Each row is a point on a landscape with many peaks, with its height.
A climber steps from a point to the highest of its 2 nearest points, and stops where none of them is higher. Distance is the straight distance between rows; heights are no part of it.
j214 (h 557): [ 10   1  13 -13  10   8   7 -20  -2   7   0  -5  -5   3 -11  14  11   9
 -13  10  -4  -8 -13 -11  12   3  -6]
j669 (h 184): [-23   9   8  26  -5   6  -3  -2  -8 -36 -35  -2   9   6  -7 -14  -7  -7
   8 -12  -8 -12  17  26  -7 -29   1]
j61 (h 522): [  0  13  -1 -18 -13   3   0   0   4  13   3 -10 -10  -5  -7  -4  14 -10
  22   3 -12  17  -7  -7   3  11 -10]
j809 (h 353): [ 17   1  -7 -33 -11  27   7  -8  -9 -12  29   7 -20 -27 -17  -7   5   4
  13   0  -6  23  -9 -20   5   5   7]
j824 (h 155): [ -2 -27 -11  -9  -5 -13   0 -12  -2 -16  10  -5 -18   3 -26 -27  16  15
 -12  -8  -8   2   4 -15  13   0   9]
j235 (h 440): [ -6   8  19  22   6 -19 -14  11 -11   7   7  12  28 -16  19 -19  27  -1
 -13  14 -10  -3   0   9  -2   1  30]
j648 (h 508): [ 11   9   3  -4  24   2  11 -12  -3   3  -3  -2  -4  -5  18  25  12  -4
  -7  10 -15   0  -5 -13  11   0 -11]
j260 (h 465): [-14 -11 -11  -2   7 -16  16   9  27   2  -3 -17 -25  10  10  -3  -2  -8
   8 -26  -5  13   6 -10  -2  12 -25]
j684 (h 20): [ 10   0 -15   1   2  -4  -2  25   1  -4   6  10  -3 -12  29   9 -16  -5
  22  -3  -7  21  -1 -15 -14   5   3]
j169 (h 302): [-20  -4 -16   2  24  11   0   8   8 -10  11   4  10  -5  18  10   1 -16
 -16   1  22  -1  -2  17  12  -2 -20]
j506 (h 648): [ -6  -9   1  13  -7 -15  -5  10  13  15 -16   1  -5  -3  13  -3 -17   6
 -27 -14   4   9  16  -3  -6   5   7]
j130 (h 115): [  2 -23 -16   7 -10  -6   4  -3  20  -7  11 -23 -21  23 -10 -22 -15   1
   4 -16  18  -2   8  11   5 -12  -7]
j899 (h 470): [-20  10  -9  -8   1   8   2  -2  -6   3 -13  -2 -11  -4   4  -1   7 -18
  13   0  -1  16   2  -2   3   2 -18]
j453 (h 694): [ 18  -8  30  -8   3  17   0   6  -5 -18  10   6  23  25   6   9 -12  17
  15  13  -5 -23 -33  -8 -18   2   1]
j448 (h 334): [  9  17  12 -20  13  -7  13   0 -10  16   5  19   4 -17  -5  30  21   2
 -15  15  -9  10 -16 -32   9  13  -8]
j410 (h 164): [  6  17  20  -9 -15  19  -2  -9 -10  25 -15  -4 -15 -20   5   4  -8   7
 -19  12   0  23   9  -2  11   4  -2]
j253 (h 369): [ 15  12   6 -14   6  28   4   2  12  -4  13  -1  12 -26   8   2  -9  -1
   3  -5 -15   4 -14  -5  -4  12   5]
j898 (h 305): [ -6  -9  14  -4  -2   0   6  -4   8  13  -7  -3  10  21  -7   9 -11  14
 -26  12  25  -8 -10  -1  11   1 -11]
j198 (h 594): [-28  12 -15   2   3   7  15 -17 -16 -11 -30  10 -14   8 -14  12  -3  -7
  -8  -5  10   0  15  -1   9 -16 -13]
j968 (h 425): [ -4 -16   3 -19   0  12   3  -1  -4 -12  11   1  -3  14 -16  -9   2  12
  -4  11  13   1 -13  -3  16  -6  -3]
j649 (h 256): [ -3   6  10   0  15  10 -15  -3  13  13  21  -7   5 -32  20 -15  28 -18
  -2  -6 -22  -3   5  21  -7  22  -5]
j289 (h 526): [ 25   1 -12  -8   7 -25   4  16   1   3  44   7   6  -6  -4  18  27   0
  30  15 -10 -11 -11  -3   8  15   9]
j488 (h 397): [-11  11  -2   1  11 -12  -5  -7  -7   6  -4  22  -6 -31  11   7  17  -7
 -19 -12 -21  12  13 -24 -11  14   6]
j159 (h 548): [  5 -13  20  -1 -21  17  -4   0 -14  -1 -22  -1 -12  18   2  -1 -30  21
  -2  11  12  12   4  -3  -3 -13   4]
j319 (h 180): [-11   3   3  26   1 -12 -10   5  14  -4 -21  -8  13   0   3 -11 -15 -17
   0 -24  -8 -12  16  18 -25  -9  -1]
j668 (h 602): [  6   8 -20   1  -7 -14   4  -5 -19  13  -9  23   2  12 -16  23 -15   2
  11   8  17  -2  -1 -18   0  -4   6]
j385 (h 112): [-29  -7 -10  19   4 -14   1 -13  -8   3 -23   3 -19   3   1  -7   8  -6
 -28 -11  15   0  35  15   7 -14  -3]
j879 (h 583): [ 11  17  13 -27 -23   8   0  -6 -10  21   4   0  -1   1 -27   0  18   1
  16  18   0  12 -20 -11   9  13  -4]
j148 (h 398): [  6   4  -9 -12 -15  -2  -7  17 -21  -4   1  10   2   2 -10 -12   4  -1
  39  12  -6   8  -8  -6  -6   1  11]
j384 (h 194): [-20 -11 -22  -1   7  -4  -3  -5  -1 -20   2  -3  -8  -9  -8 -19  16 -10
   0 -15  -8   0  12   5  -3   0  -1]
j764 (h 451): [ -6  17  -8   1  -8   2 -11   3  18  32  11 -15   7   4   7  11   8 -24
  18   9   9  -1  -4  26   0  19 -16]
j610 (h 319): [  9  -5  -7   9   3 -26   7  13  28  10   0 -13   5  19   8   8  -6  -2
  17 -16  -8 -10  -7  -3 -10  10 -11]
j290 (h 503): [ -6  -1 -11   2   3  27  -3   3   4  -7  -6   0   1  -5  14   9 -31  -4
  -9  -1  22   7   2   9   2  -9  -5]
j681 (h 275): [-27  -8   8 -11  -9   1  -2  11   4   7  -6   7  18   4 -16 -13   0  13
 -31  12  24   7  -9   4  17   5  -6]
j54 (h 454): [ 13   3  19  -1  19  15   6  22   7 -11   8  12  16 -23  33  11  -9   7
 -17   3 -13  16 -15 -13  -8   5  10]
j586 (h 231): [ 20  11  -6  20  12  -3  -7   2   4  13   9 -14  20  12  24  22   2  -8
   8  17  -1 -25  -6  15  -1   0   7]
j464 (h 139): [  2 -15 -12 -16  -8  -8   1 -12  10   3  33 -11 -17  -6 -24 -21  17   6
  -6   0   0  -1  -5   0  16   9   4]
j570 (h 730): [ 10   1  -4  -9 -12  -8  20 -19   3   8   1   8  -7  24 -29  22 -16   8
   8  -6  11 -11 -14 -26  -7   2  -9]
j741 (h 514): [ 23  -3  16  15  17   2  -7  23   5  -9   5  -3  16  -8  38  -3 -12  15
  -5   0 -14   2  -9  -3  -9   2  21]
j799 (h 414): [ -5 -12   8 -14   5 -13   0  17   3  -2  -4  -5 -13 -12   9 -22  27   0
   2  -7 -31  22  -2 -15  -1  12  -7]
j838 (h 268): [-28   6 -17   5  14  -8   5   6   9   0  -6   7  12   5   8   9   6 -18
  -7 -14  16  -5   5   7  -6   8 -24]
j707 (h 766): [ -1  13 -35   1   9  -6   9 -13  -6  -7  11  11   2  -3 -15  19   9 -18
  23  -7   0 -12  -7  -7  -3   1  -7]
j182 (h 409): [ 11   3   6  -3  17   8   4  12   8 -18  15  11  28 -25   9   9  -4   5
 -15  -6 -17  -9 -22 -12 -10  11  13]
j195 (h 373): [  6   4  -8 -22 -23  17  -2  -1 -16 -11   7   6  -9 -12 -20 -15  -4   3
  28   2 -11  18 -11 -14  -4   0  11]
j995 (h 471): [  7   2   6 -24  -2 -16   9  14   0   6   3   1 -15  -5  -3  -1  25   1
  22   4 -19  23 -14 -27   5  16 -10]
j654 (h 320): [  9 -15 -18 -20  12   3  16  -8   4 -12  51   7 -17  -2 -12  19  11   6
   3  12  17   7 -11 -14  23   1 -14]
j98 (h 680): [  0 -14   7   4  14  -3  -5  16  -9 -15  -5  10   0  -9  17 -13   6  14
 -19   5 -12  12   3  -7   4  -4  17]
j477 (h 301): [  6   1   7  14  12   2 -14  15   7 -17   8  -2  38  -1   9 -12  -6   3
  -7  -3   0 -18 -15  14  -9   1  13]
j804 (h 3): [ 21   6 -23  -4  -5  11  -1  -7  -4   0  14  16   0 -15   3  18 -29  -5
   8  -1  13   1   2  -5  -4  -1  10]
j723 (h 347): [ -7   5  -7  19  14 -23 -11   0 -18   2   3   8  14  -8  12  -6  29 -10
  -2   9 -11 -15   8  14   1   0  16]
j701 (h 263): [ -7  -8 -23   5   5 -11  18   1  23 -23  -4 -16 -10  22 -11  -8 -10 -14
  21 -41  -2 -11   2  -3 -16  -5 -15]
j108 (h 71): [-23  -3   6  15  10 -21   6 -13   3  -3 -29  -5  -5   5   1  -7  15  -2
 -19 -15 -20 -12  20   0  -3   0  -5]
j867 (h 288): [  1 -25  -5   1   4  -6  21 -15  11 -16   3  -6  -9  38 -24   3 -12  12
  -3 -19  14 -23  -7 -14  -4  -6 -12]
j545 (h 453): [  6   4   1   3  27 -12   4   2  -6   2   2  14   0 -23  28  19  17  -2
 -23   5 -18   7   5 -17   7   2   7]
j170 (h 637): [ 26   5  13 -25 -30   2   5 -14  -8  29  18   0  -8  15 -23   8  -1  11
  17  17  15   6 -19 -17   0  15  -5]
j706 (h 122): [ 11  -5  14  -4 -27  18  -7 -15  12   8  -7 -24 -17   3 -15 -20 -18   9
   3  -4  -2   3   7  11   1  -5   3]
j937 (h 500): [  1  17   6   7 -26  -7  -7 -15 -11  27 -17  -4   2  13 -23   1   2  -4
   8  13   8 -11  10  18   5  -7   6]
j287 (h 64): [-12  -6  17  12  -4  -6   1 -18   3  -2 -36  -9 -19  -2 -13  -9   0   7
 -30 -18 -18   3  25   2   5 -11   0]
j529 (h 628): [ 37   8   2  -2  17   4   3  -3 -14  -6  19   0   9  -2  10  16  20   1
  22  13 -25 -22 -14  -2   3   4  17]
j145 (h 343): [  4  10   0  -1  -3 -14  -9  -2   1  15   3   9   4 -28  -2 -10  11  -1
  -7  -3 -18   5  10  -4  -7  18  15]
j403 (h 355): [-13   3  11   1  13   4  -1  17  14 -25  -6  -3  38   3  -5  -9  -2   1
  -3  -9  -9 -14 -26   0 -12   5  -8]
j413 (h 350): [-29   5 -19  15  23   6 -15  -1  -4   1  12   3  13  -5  21   5  19 -31
  -1   4  22  -8  14  32   1   3 -23]
j830 (h 257): [  5  23  -9  24  13  -4  -9 -13  -7  13  -1  -5  13   8  14  18  21 -20
  17  15  -9 -19   9  21  -5  -3   9]
j131 (h 215): [-27   2   6   0   2   7  -9  -4   6  19  -6  -5  -6  -8  13  -1   4  -8
 -28  10  20  12  16  18  16   3 -18]
j886 (h 428): [ -8 -11   1   4  -7 -15   8   9  20   2 -23 -25 -21  24  -1 -16  -5  -3
   9 -24  -4   6   8  -2  -7  -4 -14]
j310 (h 286): [ -9  -8 -22   7   4 -17   2  16  25 -10   7 -17   5  15   7  -5  -3 -18
  27 -31   0  -8   2   6 -15   8 -23]
j860 (h 285): [  3   4 -10 -23  -8   6   2   1  -9  21  26  16  -5  -8 -14  12  14  -2
  -4  27  26  13  -7   0  24   2  -4]
j40 (h 367): [-14  -6  24  10  -5  21  -2  -5  10 -16 -20  -7  17  11 -11  -4 -25  16
 -31  -2  13 -13  -1  14   3 -12   0]
j248 (h 306): [-15 -10  -5   4  16   5  23 -15  15 -19 -13  -6  -2  25 -16  12  -7   2
 -20 -19  11 -19  -1  -8   3 -11 -15]
j427 (h 568): [ -8  15  -6  13   7  15 -11   7  -8  -7  -8   4  19  -9  21   7 -16 -13
   2   3   9   0   4  12  -8 -11   3]
j229 (h 614): [  4   9  26  16   5  -9  -7  26   6   4  -8   6  20 -16  34 -11  -3   6
  -6  -4 -22  12  -6 -12 -19  11  20]
j921 (h 688): [ 29  -7   6  -6  11  -5   5  10  -6  -5   7   9  -1   6  19  21  -5  16
  12   5 -16  -3 -12 -23  -3   4   7]
j922 (h 389): [ -3   5  16   5  -8 -18  -2   5  11  12 -35 -15 -10   7   2 -10  -1  -3
   6 -16 -22   9   8  -8 -15   3  -7]
j149 (h 530): [  7 -28   6  -4  -8  -8  -7  19  27  -1  11 -16   6  10   3 -19 -20  21
  -7  -9  11   3 -10   1   1  11   0]
j581 (h 81): [ 29  -2  10 -14 -27  20  -2 -16 -20  25   4   6 -22  -2  -7   1 -18  18
  -1  19  17  13   4  -1   9   2  10]
j418 (h 140): [-12   5  17   2 -21  17 -13  -5  -5  -9 -25 -16 -11  -7  -7 -21 -10   2
   4   2  -7  12  12  16   1 -11   0]
j83 (h 213): [-17   4  -4   4  17   2 -11 -14  13   5  12  -9  -3 -15  10 -10  31 -25
   9 -18 -24 -12   6  15 -14  18 -19]
j79 (h 687): [ 23   8 -20   0  15  -1   5 -20  -4  -1  11  -6  -1   7  -5  24  11  -7
  27   1 -16 -19  -7  -3   1   0   3]
j505 (h 360): [ 30  -3  18 -19   7  -6  10   2 -16  15  15  21  -8  -5   4  25  15  22
 -11  19  -1   6 -10 -31  10  11   3]
j273 (h 502): [-10   2 -13  -8   1  10  18  -1  18  -8 -10  -9 -21  13   3   9 -18 -10
  12 -22   4  14  -2 -17  -3  -6 -22]
j210 (h 11): [ 13   7 -24  -9   1   6   0   1   4  -3  22  14 -11 -30  12  19 -12 -12
  15 -14  -6  15   4 -13  -7   9   2]
j425 (h 665): [-15  17 -13  18  10   3   4 -12 -18 -11 -23  10   8   5   4  18 -11 -12
  -3  -2   6 -11  12   7  -3 -23   0]
j30 (h 207): [ 13  -3  15  14   7  -2 -12   9  -2  11   4 -14  22  23  15   5   9   8
   5  27   3 -17 -10  23   9  -3   9]
j157 (h 80): [  3   7  25  16 -10 -12  -6 -11 -11  13 -34   0 -12  -8  -3  -4  -5  13
 -30  -2 -13   9  27  -5   2  -9  17]
j435 (h 615): [  3 -22  26 -13  -1  16   0  21 -23  -9  -5  13   1  28  18   1  -7  21
   7  33  15  11 -14 -12   4 -11  -3]
j438 (h 244): [-17  -1   7 -11   0   8  -2   8  15  19   7  -1  13  -6   4   0   4  -2
 -25  20  20   9  -8  15  17  11 -11]
j638 (h 349): [-26  -5   2   0   8 -23  -6  13   2   0  -4   9   0 -14   8 -23  30  -4
  -7 -13 -19  11  10  -9 -12  17  -4]
j414 (h 401): [-15  12 -21   7   3  -2 -11 -10   6  26  14   3   4  -7   8  15  10 -28
  -4   7  24  -7   8  25   6   9 -17]
j845 (h 219): [-30  -1 -18   0  15  14  -1 -16  -9 -16   0   2 -14 -21   5  -8  17 -18
 -14  -7  -3   1  19  14   6  -4 -10]
j33 (h 32): [ 22   9 -11   7  11  10  -6  25   0  -1  21  10   9 -26  40  14 -14  -7
  14   0  -4  13  -2   5 -10   5  11]
j67 (h 452): [ -7  22  26  13 -32  -5  -8 -12 -15  14 -34   2   6   9 -29  -1 -15  13
  -2  13   6  -5  12  18   2 -19  11]
j578 (h 509): [ 13  12  -5  -5 -18   1   1   0  24  27  15 -21   2  16 -10  13  -4 -13
  30   4   9  -2 -17   7  -1  11 -16]
j402 (h 125): [ 10 -21 -11  -8   1 -10   8 -22  16   2  35 -26 -41   4  -6 -13  10   7
  -1  -3   1   6   2  -4  21  -3  -5]
j843 (h 489): [ 19  -9  -4 -11   3 -16   4   9  -4   3  26  -1  -1  15  -4  10  24   8
  20  22   1  -8 -12  -3  18   8   1]
j219 (h 672): [  0  21 -22  11   6 -17   4  -9 -13   6  -4  18  19   5  -7  26   5 -12
   9   1   3 -20  -6 -12  -9   1   6]
j717 (h 66): [  2 -14  -5 -10 -16  19   6 -16   2 -10  -4  -2 -23  -5 -15  -5 -19   8
 -13 -10   3  19   7 -14   1  -9   5]
j850 (h 459): [-14   5 -12   4  -1  17  -1   0  -4  -3 -16  -6 -17  -4  20   2 -17 -15
   6  -4  13  19  18   9   2 -13 -15]
j642 (h 145): [ -6  -6 -23  20   3   0 -10   3 -10 -15  -7 -10   3  12   0 -14  -3 -13
  17  -3  15 -19  14  33   1 -22  -1]
j468 (h 111): [  3 -16  -6   2   0   4  11 -22  23   0   9 -38 -42  15  -6 -16  -4   0
  -1 -14   4   7   8   6  11 -14 -13]
j203 (h 98): [ -3   6  14  18  -2   7  -7  -7   1   2 -30   5 -11 -23  13   5 -14   1
 -27 -12 -14  19  29  -7  -8  -7  13]
j446 (h 691): [ -1  -5 -11   6   5  -6  11 -26   5  11   3  -8  -3  18 -19  17  -2   0
 -13   2  21 -24   3   7  12 -11  -7]
j147 (h 380): [ 21 -22  18 -25  -7 -10   8  12 -15   0  11  19 -10  12  -3   9   7  22
   9  17   0   9 -10 -35   2   7  -2]
j976 (h 631): [ 16  -4  -8   0  17 -12  -1  17  -9  -7  20  21   9  -7  13  13  11   4
   4  10  -5  -5 -12 -12   0  -1  12]
j135 (h 172): [ -6 -22 -16   8   5 -13   4 -12   6 -15  -8  -3 -20   3 -14 -14   7   7
 -22 -20  -7  -5  17  -5   6  -4   8]
j538 (h 510): [ -4  -7  32   0 -28  12 -10  -1 -18 -14 -26   8   6  14 -19 -17 -26  31
  -3   7   7   3   1  -2  -9 -11  13]
j917 (h 274): [  6   9  -5 -15  17   5   6  -9   3  15  26   2   0 -17   7  22  30 -11
  -7  22   1   0  -9   7  24  12 -11]
j826 (h 767): [ -5   5   9  14 -11 -15 -12  24  -1   9 -20  10   6 -10  19 -12 -17   5
  -7 -10  -8  23   8 -15 -21   6  13]
j271 (h 455): [ -1 -13  -4 -14  -3 -12   5   8  11   4  15  -8  -6  19  -7  -1   7   7
   8   7  13   3 -14  -5  17   9 -14]
j53 (h 304): [  4   5   1 -13  14  18  -7  10  15  -9  29  -5  17 -29   7 -14  21  -9
  -1   2 -10  -3 -14  21   5  13  -3]
j861 (h 129): [ -7 -19 -18  10   6   6   4   1   2 -25  -3 -12  -2  20  -5 -10 -11   1
   1 -10  18 -14   6  14   7 -17  -5]
j598 (h 161): [-23  11  14   9 -17  19  -4  -7 -16 -34 -37   2  -1   3 -14  -8 -14   6
  -2   1  -6   6  13   9  -2 -25  -3]
j201 (h 574): [ 37   4  -2  -3  19  -9   3  17 -11   0  40  17  12 -18  13  16  24   6
  16  15 -18 -12  -9  -5   4  10  23]
j780 (h 57): [ -3 -16  -1 -15  -2   6  10   0   6 -11   1  -3 -23  -6   0  -3   2   8
 -11 -10 -11  24  -4 -27   7   4  -5]
j832 (h 616): [ -8   4 -13  -4   6  -3   5 -13   3   2   4   2   6  -1 -16   7   7  -1
 -17   2   3 -11  -6   0   9   4  -5]
j215 (h 625): [ -7  20  -7  -1 -19 -10  -1  -2   1   5 -17  -1  17  16 -34   1  -8  -6
  25 -10  -3 -13 -12  -2 -18   2  -2]
j356 (h 300): [  7  12  14 -31  19   6  13   9   9   7  22  13   9 -27   0  17  33 -11
  -9  17 -10   5 -23 -11  16  11  -8]
j297 (h 585): [-12 -10 -11   7   5  -2 -12   5 -14 -17   1  20   8 -18  -2 -14   1   4
 -27   3   5   5   8   4   5  -3  18]
j123 (h 336): [ 20  -7 -10 -24   7  10  11 -14   4 -11  42   1 -25 -23 -11   8  15   6
   4  -1  -9  12  -8 -21  18   5  -1]
j377 (h 212): [-36  11 -12  15  -4  -8   3  -1 -15 -21 -28   4   2  12 -13 -13   4 -11
  18 -11   0  -7  19   9  -6 -16  -4]
j432 (h 438): [ -4   6  -8 -11 -21  -3 -17  30 -17   8   1  15   6 -18  -4 -24   9  -7
  20  13   4  25   0   2  -3   2  17]
j501 (h 234): [ 13  -5  10  20  -7 -15  -4  13   7  -1 -16  -9  16  20   2  -5 -21  10
  12  -7  -9 -12  -3  -5 -22  -5  15]
j935 (h 563): [  1  15   0  -3 -21   0  10 -15  17  18 -11 -16   2  25 -30   8  -9 -15
  19  -6   6 -11  -9   6  -6  -2 -14]
j519 (h 567): [  7   0  28  16  14  -7  -8  13 -17   0  -4   6  14  -8  26 -10  14  15
 -22  19 -11   5  -3  -1   6  -5  28]
j763 (h 92): [-19  -3  -3  20  19 -14  -6 -17   2  12  -8  -2  -9 -10  10   0  14 -14
 -28 -10  -1 -12  28  16   1  -1  -3]
j877 (h 340): [ 11   7   5 -17  -2  23  -2  12  11   9  28  -2   8 -28   8   1  -1  -5
   1  11   5   9 -14  11  10  12   1]
j749 (h 252): [ -1 -19 -12   7 -16 -15   3  -9  -6 -17 -11   8  -5  20 -33 -13 -17  11
   0 -18   9 -13  11  -7 -12 -11  12]
j975 (h 501): [ -6   5  -4   5  -6   0 -21  22 -20  -3   6  19  18 -21   5 -23  -1  -2
  -3   9   9  14   5  13  -4  -4  26]
j311 (h 684): [ 25   5  -5 -10 -26   1   6 -26  -7  18  14  -2 -13  17 -29  16 -17   4
  21   6  16  -8  -7 -11  -6   0  -1]
j100 (h 94): [ -4  13   8  10  14  10  -9   0 -24 -16  -2   9  11 -26  23  -6  18  -5
  -3  16 -20   3   6  13   3 -14  22]
j812 (h 287): [-14  11   3   7  -6 -21 -16  11  -1  14  -7   5  14 -10   5 -19  16 -12
  10  -5 -13   7   7   2 -20  18   2]
j945 (h 352): [  9  -6  13   2   4 -24   3  18  16   7 -12 -11  -4  13  14   0   0  12
   3 -10 -20   7  -5 -19  -8  10  -5]
j35 (h 735): [ 28 -14  10  -4   2  -4   9   7   3 -10   9   0   9  29   5  19 -19  16
  23   3  -5 -18 -23 -19 -18   4  -5]
j888 (h 482): [-14 -15   2  -8  -1 -12  -3  25  33  -3   8 -16  14   8   1 -15  -5   3
  -7 -15   6   3 -15   1   0  19 -20]
j431 (h 400): [  2 -12  17 -31  -5  10  14  -8 -16  -7   7  11 -13  17 -20   5  10  17
   0  17   4   8 -23 -28   7   2 -12]
j689 (h 655): [ 17 -24  34  -9   4  21  -1  10 -22 -22  11  16  13  25  22   7 -13  23
   5  24   6 -14 -17  -8 -12  -9   8]
j307 (h 550): [  3  15  -4   0 -18  -6  -6  -2 -11  22 -10   8   3   0  -7   5  -6  -1
   9  11   6   4   0  -2  -2   0   7]
j528 (h 93): [ 30  17  19  -8 -23  22  -7  -6 -12  31   0 -11  -6  -9   1  -4  -6  10
   7  16   3   3   1  14   3   6  15]
j949 (h 545): [-25   1 -17  -3   3  16  22 -19   3 -21 -16  -8 -25   6 -11   1  -1 -12
  -5 -20   7   9  10  -8   6 -13 -20]
j814 (h 417): [-19  -3  12 -13  16   0  -3  18  24  -9   6 -12  23  -3   1 -16  16  -3
  -4  -3 -11  -2 -28   4   1  17 -15]
j22 (h 580): [  7 -18  10  -9  -7  25   1  14 -16  -7  -7  11 -13  16  20   8 -28  18
  -2  17  23  24  -1 -13   5 -12  -5]
j101 (h 262): [ 18   8   7   9  -9  -5 -13  13  11  10   3  -9  28   5   6  -3 -16   3
  12   1   1 -12 -10  12 -14  10  13]
j251 (h 68): [ 16   7  -3   6  19   5 -13   0 -18  -5  25   3  10 -30  22 -14  25  -8
   3   9 -17  -8   4  22   3   4  27]
j485 (h 238): [-24  -2 -21   5   5  13  15  -9  27 -23   3 -18  -1   8 -14 -14  -9 -23
   7 -40  10 -10   0  12 -12  -5 -27]
j967 (h 303): [ 12  -4  -8 -28   3   7   9  10  -1   1  48  17  -2 -17 -15  14  25  -2
   4  24  20   6 -18  -4  20  -1   3]
j39 (h 48): [  9   8 -16   6  18  13 -13  11  -7 -15  19   9   5 -35  30  -5   6 -19
  13  -4 -17   4   7  11  -9  -1  12]
j866 (h 108): [ 28   7  24  -3 -18  23  -3 -20   3  12  -4 -21   0   5 -13  -3 -17  12
   7   5  -9 -13  -3  13   0   0  13]
j72 (h 581): [ 20 -18  13   8 -12 -11  -6  13  18  15  -1 -10  -3  -1  10  -7 -22  21
 -17  -6  -2   4   8  -2  -4  10  11]
j511 (h 187): [ -8   0  17   0  -4   7   1 -13   5  19 -23 -13 -21  -1   9   6 -10   5
 -30   2   8  17  17   6  16  -7 -11]
j426 (h 208): [  4   1   2   9   0   1  -7   1   7  -9 -12 -13   4  -3   4 -15 -15  -5
  15 -16 -18  -4   2   7 -18  -2  10]
j714 (h 293): [-23  22  -8  20   6 -12 -16 -13 -18  14  -9   7   7  -4   6   2  31 -26
  14   6  -9 -14  16  19 -12   4  -1]
j781 (h 410): [-16  11  31   9 -16   1  -4 -12   0   0 -34  -3   9  10 -23  -1 -13  15
 -23   1  -3 -12   6  12  -1 -15   3]
j530 (h 235): [-22  -3 -15   7  -9  -5  11 -13  -3 -25 -22   3  -6  11 -30 -15  -6  -3
   4 -27   2 -11  19   3  -8 -18   0]
j58 (h 185): [  9  -1   3  10   5  -5 -11  18 -14  -3   0  -9  12   9  15 -14  10   4
  16  17 -11  -6  -4  14  -1  -6  14]
j993 (h 247): [ -6   5 -12  -7  17  12  -1 -15  -3  -2  20   4  -6 -29   6   4  24 -17
  -8   2  -8   1   4  10  11   7  -7]
j142 (h 141): [ -4  13  18   5 -11   5 -13   0 -16  23 -14   5  -2 -19  11  -9  -5   9
 -23  20   5  15  19  16  12  -4  18]
j383 (h 330): [ -9  -8   4   4   4   7  10  -4  22  -5  -8 -12  12  20  -7   7 -22   3
 -20 -10  21 -15 -10   7   3  -5 -15]
j632 (h 132): [-28   1  -9  27  -4 -12  -2   4  -7   5 -24  14   6   8   5   2 -16  -5
 -24  -3  31  -2  27  16   0 -16   1]
j820 (h 785): [  0   1   0  -1  -1   1  16  -1   4  -6 -14   7   9  25 -13  17 -27   8
   4 -10   8  -9 -13 -20 -16  -2  -9]
j997 (h 270): [  7 -25  -9   8  -5 -23   4   0  13  -8  12  -5   7  27 -29 -13 -10  16
  -1 -17  12 -27  -2  -2  -3  -3   6]
j376 (h 629): [ -3  -3 -19   0  -8  -1   6 -11  -9   8   0  14   5  15 -21  20 -18   3
  -6   8  36 -14   3  -2   6  -8  -1]
j18 (h 73): [ 20 -11   2 -17 -26  29   6 -25  -6   5  18   1 -32  -4 -12   0 -27  17
  -7   4  20  18   3 -13   3  -2   7]
j745 (h 120): [ -7  11   9  12  -2   8 -12  -8 -20   2 -18   2  -5 -17  19  -2   1  -3
  -8   8  -9  12  20  10   2 -12  12]
j270 (h 163): [  2  -2  -9  11   2   0  -6  -1 -18 -12 -13 -10  -3  17   0 -10  10  -4
  27   6  -7 -11   7  15   4 -15   6]
j288 (h 705): [-11   9  -8   8   0 -19  13   7   1  -1 -27   6   7  21 -12   4  -9  -4
  15 -20  -6  -9  -1 -15 -18  -3  -4]
j974 (h 153): [-11  -2 -12  19   0 -12   4   2  15  10 -18  -5   0  11   1   0 -20 -12
 -11 -18  18 -11  21  16  -8 -11  -8]

For each start below, name the point where the climber stops.
j385 | j826
j130 | j98
j860 | j98
j701 | j425
j684 | j383
j485 | j425
j83 | j826

Call two points neighbours if one is among the 2 nearest of the other. Go from one point of each pair to the other, from neighbour to neighbour, staying as high as possible. Name the lowest point that can't be avoided.
j35, j707 | j201
j826, j383 | j83
j98, j446 | j917
j425, j61 | j850
j446, j61 | j812
j446, j707 | j668
